Each scene shows the same named points in several views. A view is turned or mirrored, shifted and resized as a whole, has a little noise and may leave points out.

Scene 1
View 1
(277): [ 16  24 -47   8  15 -28  -4  19 -21 -26  14   5  25  28  12  15 -21 -50
 -27   5  24 -26  14   7 -22  15 -40 -27 -29 -25 -14  15   1  38   8  31
  38 -10  52 -14 -19]
(111): [ 11   7 -33  30  -9 -43 -11  10   9 -41  -2 -22  46  42   2  28 -17 -20
 -16  19  11   9 -12 -17 -17   9 -23 -18 -18 -33  -1   3 -19  16  15  -2
  29  15  45 -10   6]
(130): [  2 -24 -10  11   0   9  -2   2  16 -18  -8  28   2  64 -18   7  12 -27
   2  74  36 -20  -7   6 -39  13   6  -9 -14 -14  15  15  12  39  35  32
  13 -18  17   9 -20]
(58): [-31 -57   4  29 -15  12  -4  -9  50 -11 -48  21  11  42 -51  13  21   0
  17  87   1  11 -41 -22 -19  19  20   3  15   5   8  -7  21  19  38 -33
 -56  -4   5  -8   5]
(41): [  9  -6   2   5   6 -14  -9  -3   4 -14  -1  23   6  51  -2  17  26   5
  12  62  27 -26 -27  -1 -29  30   0 -13  10 -18   1   4   0  39  26  14
  15   0  46   5 -18]
(88): [  5  15  -6 -13  -6 -36 -41  28  -3 -28   0  40  20  63  -4  95  -2   6
  -7  58  -7   4 -17  -9 -11  29 -42 -21  15  -4  20 -51  -7  49  -2   2
  11  19  29   3   9]
(242): [-17  -1 -12  -2   2  -2  -9  22 -37   2 -15  27   3  16  -4  -6 -11 -43
   0  40  39 -38 -30  13 -16  15  -6  -8   7 -16   8  -4  31  42  36  21
   7 -27  30 -26 -17]
(74): [-19 -17   8  16 -31 -37 -43  23  27 -47 -14   9  54 107 -48  88  -8  28
   8  75  -4  46 -30 -17 -11  15  -7 -16   8 -15  71 -25 -31  24  21  -3
  24  37 -21  13  34]
(73): [-10  18 -34   6 -15 -46 -41  41   2 -51   4   1  61  78 -32  89 -37 -18
 -30  25  -9  37  11  -7  -4  11 -52 -31 -20 -10  41 -18 -23  33   0  12
  37  27  -7   2  24]
(225): [-25  -9 -28  25  -9 -16 -14  21  -6 -32 -13 -13  42  49 -40   4 -24 -37
  -9  23  23   1 -11   2 -13   4  -4 -17 -24 -17  27  30   0  21  33  16
  26  -5  -2 -15   1]
(54): [-27 -40  -8  28  -7  13  -2   2  25 -20 -31   9  22  56 -52  -7   4 -23
   8  66  24   1 -24  -6 -24   9  17  -3 -11  -7  23  27  12  20  45   5
 -10 -11  -6  -1  -6]
(156): [-10   3 -26  35  -5 -46 -16   7  11 -38 -13 -25  57  37 -21  29 -15  -4
 -13  14  -1  15 -24 -20  -4  17 -17 -20 -10 -23   2   9 -24  16  14 -19
  16  24  31 -14  14]
(240): [  5 -12 -18  55   4 -24  12 -21  17 -27  -6 -41  38  32  -4 -47  13 -10
   5  22  39 -18 -27 -10 -31  14  25 -12 -22 -47 -12  60 -21   2  38   2
  30   1  58  -7 -15]
(142): [ -5  24  -1  13  -3 -67 -33   6  -1 -22  -8   0  47  20  -1  58   8  34
   2  14 -17   2 -52 -29   8  38 -30 -24  34 -17 -15 -32 -25  34  -3 -47
  -1  35  66 -21  20]
(149): [ 21 -16   8  -1  23   3  -6 -19  50 -23  15  50   4  99 -31  45  58  28
  11  94  14 -15   9   2 -41  40  -7 -20  -7   2  12  26 -10  49  19  32
  14   9  24  50 -27]
(145): [ -3  20 -12 -24  12  -3 -11  31 -56   6   4  50 -12  22  10  11  -5 -50
  -6  41  45 -57 -18  24 -25  20 -27 -15  11  -9   7 -13  33  61  30  47
  27 -34  43 -18 -31]
(220): [-44   2 -14   7   0 -29 -34  25   0 -27 -20  10  50  38 -60  51 -15   1
  -7  20 -14  20 -29 -13  14  22 -31 -22   5  12  22  -7  -2  38  15 -17
  -9  15  -6 -12  18]
(104): [-21 -31 -37  33 -20  -9 -16  18  35 -52 -22 -11  48  76 -52  35 -27 -36
 -13  52  11  36   4 -11 -20  -4  -7 -15 -34 -10  38  13  -4  15  31   8
   9   5 -22   1  15]
View 2
(74): [-49  57 -44 -48  -5  29  44 -13  11  -8  80  83   9 -77  21  38  25 -24
 -28 -11 -49  -3   3 -71  -3 -10   0  -3  -6  70  12  64   2  46 -30 -15
  -3  76   1 -71 -29]
(54): [ 32  -5 -38   4 -35 -10 -19 -37 -10 -44  27  32  21 -47  10 -14  -3   1
 -41  21   3 -26  -8  13 -19  24 -34  32 -37  10  -7  25 -30  50 -36 -72
 -31  13 -19 -68 -11]
(58): [ 10  42 -38  -6 -58 -18 -24 -18 -17 -31  71  -3  10 -65  21 -14 -17 -19
 -38  49 -11 -30   7  20  -6  15 -10  59 -13  23  -1 -19 -61  83 -69 -81
 -33  31 -51 -62 -15]
(73): [-31  21 -36 -35  17  29  66 -45  61 -30  41  80   0  -1 -19   3  -6 -35
  -1 -31 -62  29  -5 -55 -14 -37 -17 -27  14  45  16  48   1   9  20   6
  19  68  51 -36  -7]
(220): [-30  31  -9 -16 -27   5  59 -43  24  10  51  51   9  -9 -33 -41 -37  -9
 -26  -8 -18 -12 -10 -27 -13 -16 -14   1  26  45   8  10 -34  31 -39 -40
   7  48  11 -29 -31]
(242): [ 26   2 -31  -2  24 -52 -32 -40  -3 -85  -1  23 -19  10  17 -75 -35  32
 -36   3   2 -11 -14  58 -43   8 -32 -13  -3  27  28 -46 -40 -23 -25 -84
  -4  19  15 -54 -35]
(130): [ 31 -13 -37  -4  23 -16 -44 -28 -12 -82  12   8 -13 -25  27   1   1  12
 -36  13   0  -1  -6  20 -27  17 -39   7 -39  20  17  14   0  15 -29 -74
 -22  27  12 -74   8]
(145): [  22  -12  -32   -6   58  -48  -40  -41   -3 -105  -17   17  -36   22
   26  -62  -30   38  -39   -2    0   10  -15   53  -54   -2  -43  -33
  -10   32   41  -36  -12  -55  -20  -85    4   28   47  -60  -21]
(142): [-30  88   8 -53  37  10  46  19  -9  -3  90  -7 -40  41 -46 -16 -36  14
   0 -30 -10  -7  19 -13  34   2  25 -27  26  50 -10 -49 -38  25 -20  -8
  22  41  -4 -19 -43]
(277): [ 38 -27 -18 -15  57  -6   3 -33  24 -87  -7   9 -31  68 -31 -29 -27  12
  -5 -31  -5  23  -1  25 -16   5 -36 -36 -16   9   3 -10   1 -31  40 -27
  10  13  54 -37   5]
(88): [-53  59 -26 -39  47   5  17  -9  16 -50  62  18 -44 -13  12   3 -24 -15
 -16  -6 -45  28   0 -17 -17 -33  -6 -29  25  69  45 -17  -1   2 -32 -37
  18  79  38 -48 -15]
(156): [ 13  25 -13 -30   1  12  45 -15  11 -22  52  31  -2  23 -44  -9 -11  -5
  -3 -29 -14  -8   8 -17  21  12  -3  -7  -7  17 -29   9 -31  34  18   2
   0  16   3 -29 -21]
(225): [ 36 -18 -29  -8  -7  -9  16 -49  16 -46   6  62  23  -1 -18 -28  -1   8
 -24 -18  -9 -13 -11  -2 -15  14 -31  -3 -26  12 -13  34 -20  11  14 -30
  -8  12  11 -50 -16]
(240): [ 77 -17  -9 -21  21   2 -12  -2 -37 -57  22   0  -3  35 -41   0  11  39
 -18 -32  38 -35  12  18  33  72 -18   8 -67  -9 -59  18 -21  30  26 -21
 -22 -33 -23 -52  -8]
(41): [ 15  22 -16 -21  51  -6 -29  -1 -35 -70  41 -17 -37  -1   7   2  -5  32
 -29  -6  14  -6   2  19  -9  22 -19  -7 -29  34  11 -12   1  14 -36 -65
  -8  29   8 -68 -10]
(104): [ 15  -8 -55 -12 -38   8  22 -47  38 -45  30  66  30 -40  -3   6  12 -39
 -17   3 -43   1  -4 -25 -12  -1 -26  21 -26  15  -7  58 -22  48  16 -19
 -23  31   9 -56   1]
View 3
(74): [   7   40  -62   34 -122  -10  -25  -17   35   31  -17   -8   30  -20
   87   22   31   14  -21  105  -32   31   21  -33   29    6   -1   88
   -6   22  -90   -2  -35   33   42   33    2  -30  -30   17   18]
(88): [ -4  30  21  29 -43  13 -13  -2   9  83  32 -35   9  12  81  77  -6   5
  31  61   9  19  13 -23   7  13  29  34   2  54  -2 -27 -17  36  46  38
  11 -71 -32  17   9]
(111): [ 12 -30  34 -34 -42  16 -35   9  19  52 -14 -12  14 -35   0  25 -19 -26
  23  50 -64 -16 -10 -51  22  35  -6 -19  40  52   8  11 -12  -5  15  48
 -13  -9   1  65   5]
(145): [-26 -28  79   9  39  54 -35  -2 -17  18  31  12   7  15  28  43 -37 -66
  24   2  66  79   3 -13  61  53   4 -69  -2  69  60 -53  -9  40   5 -11
 -36 -61 -22  27 -25]
(142): [  7   7  43 -25 -65  -4  -2  -2 -14 109 -14  -3  14 -25  19  67 -50  16
  72  57 -12 -26 -38 -57   4 -20  20  66  -5  25  20  29  23  25  82  85
  42 -23 -19  53 -12]
(225): [  1 -37   8 -32 -40  16 -20   6  17 -19 -17  11  25 -36  -8 -14  -2 -51
 -22  23 -26  17  -3 -48  56  34 -30 -16  28  44  -8 -12 -23   3  11   2
 -30  -4  -7  31 -11]
(149): [ -23   35  -31   53  -10   26 -120  -49   32   27   16  -37   19   24
   64    2   65  -25   -9   59   58   26   14  -39   47   -7   44  -21
    8  -15   36   -3   10   26   25   46  -57  -66 -103   82   59]
(58): [ 10   0 -19 -38 -65  -5 -83 -61   6  -2 -23   5  55 -59  31 -17  73  -4
  16 -11  77  79 -69 -42  25  -4   2 -13 -46 -10 -45 -10 -27  24 104  51
  -4 -23 -28  71 -17]
(104): [ 17 -22 -33 -24 -71   5 -35  -6  37 -29  -6 -14  41 -48  31 -12  58 -26
 -37  20 -32  33   0 -44  30  46 -23 -17  28  45 -68 -33 -61   1  31   0
 -23 -17  -1  22   2]
(130): [-12  -7  16   9  -8  32 -91 -27  14  -4  -1  -3  25 -11  34  -3  30 -47
  -6  30  34  68  -4 -28  58  32   3 -60   5  28  12 -19 -17  21  10  15
 -54 -35 -36  67   9]
(41): [-19  -3  32   9 -11  28 -83 -26  -4  36  -8  13  18   0  30  18  -5 -33
  29  50  35  48 -16 -31  51  11  14 -23  -8  16  34   4  18  26  28  50
 -33 -35 -47  83   6]
(240): [ -7 -50  43 -41 -23  29 -90 -10   6  11 -52  42  20 -45 -38 -28 -30 -59
  15  47 -42  22 -35 -53  68  27 -26 -50  21  18  30  49  25  -9   0  57
 -51  28 -14 118   0]
(73): [  9   6 -15   8 -72   6  28  28  40  42  23 -42  11  -9  51  50   3  -5
 -19  68 -73 -32  40 -43   7  32  -3  49  57  70 -35 -31 -45   8  16   7
   7 -43 -12 -17  15]
(220): [  8  -4 -16 -22 -67  -6  26  -3   9  23   3  -5  29 -30  17  23   4  -9
  -4  13  12 -10 -10 -59  25  -3  -8  61   0  24 -19 -21 -22  28  81  12
  26 -29 -30  -6 -18]
(54): [  1 -23 -19 -21 -46  13 -71 -35  16 -36 -23  19  47 -45  10 -36  50 -42
 -21   6  38  63 -28 -45  57  19 -18 -22  -4   7 -28 -11 -27  15  46  13
 -36 -10 -31  55  -8]
(242): [-17 -37  71 -18   8  34 -33  -7 -18   6   3  32  13 -13   4  20 -35 -59
  26  -3  56  76 -21 -24  64  39 -15 -48 -15  51  38 -31  -8  38  28   1
 -23 -29 -11  38 -39]
(277): [ -4 -44  68 -25  20  42 -27  22   9  38  24 -25  -1  -3  -4  34 -38 -56
  17  22 -33 -18   6 -41  37  50  -1 -62  56  69  62 -21  -6  -5  -7  17
 -30 -35 -13  42   4]
View 4
(220): [  6  10  12  63  40 -12 -27  37  50   8 -19  30  29  12 -16 -31  -1 -89
 -40 -15  29  43 -24  -9  39  89 -37  -1 -44 -61  50 -11 -10 -20 -17 -15
  16 -34  20   9  32]
(111): [ 29  16  91  35  32   0  16   4  25 -38  -3  41 -19  17 -32  -8  -2 -29
  -4  19   2  27  20  25  62   4 -44 -27  12   5  32  -8 -11  -8 -17  -2
  -3 -42  11 -15  21]
(58): [ 29  83  -2 -26  30  -8  30  67  27 -23  14  14   8 -28 -39  -8  17 -34
 -94 -22 -15 -15 -27 -56 -47  80 -14   6 -24 -39  29 -67  58  49  -3 -46
  -4  10  48  22  66]
(149): [-47  87  11 -18  56 -40 -71 112   1 -21  23 -24 -29  22  -2 -18  63 -86
 -98 -15 -65  49   9   6  45   7 -34 -34  52   4  55 -44  30  23  10 -45
  18  70  -3 -40  54]
(41): [ -7  38  79  -9  40 -10 -29  62  10 -31  46  23  -9  -9 -15 -28  37 -65
 -38 -31 -35  23  -8   2  31  -8 -16 -28  38 -16  24 -20  49  17   5 -28
 -12  28  21 -21  37]
(156): [ 25  20  62  66  27   2  22   2  36 -28 -14  44 -12   9 -31 -13   0 -45
 -30  16  29  28  13  11  47  26 -44 -33  -7   0  46 -20  -3  -5 -20   6
  18 -41  24  -5  23]
(74): [  16   25   -1  100   32  -43  -19   95    1  -45  -45   29    4  -12
  -59  -25    8  -72 -111   53   12   94   29  -29   46    1  -53   22
  -24  -77   59  -60   -7  -16  -46  -31   32  -13   42  -18  103]
(240): [ -2  19  97  17   3  -4  72 -11  16 -43  39  38 -52 -28 -19 -12  26  -5
 -14 -12  -6 -21  38  24  13 -26  -3 -59  33  69  26  -8  26  50  -6 -28
  23   1  22 -28 -12]
(277): [  0 -13 111 -15  40  -2 -22  13  25 -16  21  24 -14  45   3 -18  -2 -32
  45 -24 -39  32  13  59  80   8 -16 -18  33   8  23  36 -28  -8   6 -30
 -27 -44 -12 -18  -9]
(225): [  3 -15  46  26  18 -29  31  30  19 -20  -7  27 -13  -5 -17 -26  -8 -15
  -9  -8 -20  29  32  16  22  25   3  11 -14  -8  42   3 -31  31 -21 -65
  11 -44  22  -9  14]
(104): [ 13  26   4  29  23 -38  32  51   9 -32 -50  14 -16  16 -39  -5  -9  -2
 -61  26 -27  47  44   7  23  43 -25  32 -21 -17  56 -35 -45  21 -31 -67
  15 -48  23  -4  54]
(145): [ -6 -23 112 -59  39 -18 -61  74  13 -15  60  19  16  19   8 -48   6 -54
  37 -72 -81  35 -18  26  35   8  17  19  25 -50  11  43  17   9  15 -73
 -65 -12  13  -8  15]
(54): [ -1  28  10 -14  18 -33  36  60  12 -27  10   9 -14 -22 -23 -17  13 -17
 -61 -26 -36   4  23 -16 -27  38  11  12 -14 -12  39 -31   8  60 -12 -78
  10  -2  36   0  41]
(130): [-13  31  49 -43  33 -29 -14  82  -6 -30  28   2 -19   2 -14 -22  22 -30
 -41 -28 -70  32  17   8  17   2   3  10  27  -8  32 -18  15  41   1 -74
 -18  13  18 -21  43]
(142): [  37   32   93   86   42   26  -28   12   53  -23   19   62   23    0
  -31  -29   14 -111  -34    5   66   29  -45  -13   58   24  -76  -58
   -8  -45   26  -23   53  -44  -11   56    1  -16   28    4   38]
View 5
(220): [-18 -25   4 -17   6  -4   5 -11 -28 -10  12 -19  -6 -17 -19  16   8  13
   7 -60  17   1  12  12  13 -11  11  32  24   2  18  -2  -5  14 -49  -4
 -19  -3 -38 -23 -11]
(240): [-12   4  27   5 -13 -64  43  12  18  -7 -29  24 -32 -16 -14  12  16 -17
  28  14 -12 -32  -8  54  29  12   2   2   3 -46   8   6  10  15  -6  32
  54 -44  -4  46 -68]
(58): [ -6  10 -32  13  36 -38  -3  11  -4  30  26  22   7  29 -25  61  18   9
 -18 -24   4  23  -4  27  16 -41  14  34  10  12  14 -42  13   7 -12 -16
   9 -43 -10  -9 -62]
(156): [-29 -13  17 -12  -9  -1  19  -4 -12  -1 -18  -2 -29  -5 -10  -9   2  -1
  18 -31   0 -21  14  33  24  25  18  28  13 -20  11   5   0   9 -31  21
   1 -22 -29   4 -37]
(142): [-26 -35 -15   5 -11   5  36 -12 -40 -12   9   3 -12 -18  -3 -19   1 -21
  -1 -51  13  -2  43  70  57  49  45  59  -5  11  19  -6  15  27 -41  25
  -5  -6 -37 -11 -37]
(242): [-13 -25   0  28  16 -73  43  24  -1 -36 -16  -5  21 -30  -6  43  29  22
  -3 -18  19   2 -24  13   5  21   7  13  -7 -21  11 -24  18  40 -32   8
  30  30  25   9 -37]
(130): [ 27   6  -8  19   8 -57  14  19   3 -32 -20  15  -2  -7  -7  45  50  32
   1   8 -10  -4 -20  -7  11  -4   8  15  -5 -30  22 -27  24  23 -27   8
   6 -15  25   1 -59]
(225): [-15  -7  24 -14   3 -37  18  11   4 -10 -27  -9 -15 -18 -17  16  19  20
  24 -16   2 -23 -21  -8  -3  -1  -5   6  21 -38  10   7  -3   7 -33  12
  10  -6  -8   5 -33]
(74): [  7  20 -47 -28  16  11  -8 -22 -22   5   5   0 -30 -11 -14 -20  40  24
  13 -41   0  -6  14 -27  25   0  21  49  37   0  40   6  16 -20 -48  10
 -56 -22 -42 -56 -62]
(111): [-24  -9  25   1 -15  -3  24  11  -5 -13 -38   3 -28  -4  -4  -8  11   7
  21 -15  -4 -27   9  25  19  49  19  23   0 -30   9   3   5  12 -34  27
   7 -11  -8  10 -40]
(73): [ -6 -12  14 -26 -12  34  -7 -10 -23 -28 -31 -24 -29  -9  -3 -21  24  39
  23 -41  -2 -27  14 -29   8  35  18  37  24 -27  22  16  -1   1 -64  13
 -51   8 -22 -36 -17]
(54): [ -1   5  -2  -8  23 -53   2   8   3   4   5   7  -6  -5 -24  42  25  17
   7 -19   4   2 -21  -3   3 -40  -4  14  22 -16  18 -13   5   7 -23  -5
   8 -28 -11  -6 -51]
(88): [ 12 -19 -27  11  -3  12  11  -5 -36 -43  -9  -6   0 -13   6  -1  37  30
  -7 -38   2   2  24   2  34  43  39  58  -9  -2  25 -21  25  25 -59   9
 -44  12   1 -38 -33]
(145): [  9 -32   0  39   2 -68  44  34  -5 -69 -29  -7  28 -36   3  46  46  39
  -5 -13  11   1 -23  -4   3  34  10  15 -20 -28  15 -30  25  54 -44   9
  12  47  47   0 -29]
(149): [ 86   5 -24  16 -13 -24  -2  -6 -16 -56  -1  30 -15  -2  -1  40  69  26
   0   9 -36   1  17   4  46 -27  24  34 -20 -29  35 -33  36  25 -41   2
 -19 -55  15 -15 -62]
(104): [ -9  12  13 -22   9  -3 -13   6   4   6 -26  -3 -25  17 -18  19  20  32
  16 -16  -7 -21 -15 -30  -8 -12  -1  15  29 -27  13   1  -4 -14 -33  -4
 -20 -31 -15 -12 -42]

In a view up to two points have been moved. Name them for each view, in the order of its rows, or write -.
view 1 | (145)
view 2 | (242)
view 3 | (104), (240)
view 4 | (220)
view 5 | (54)
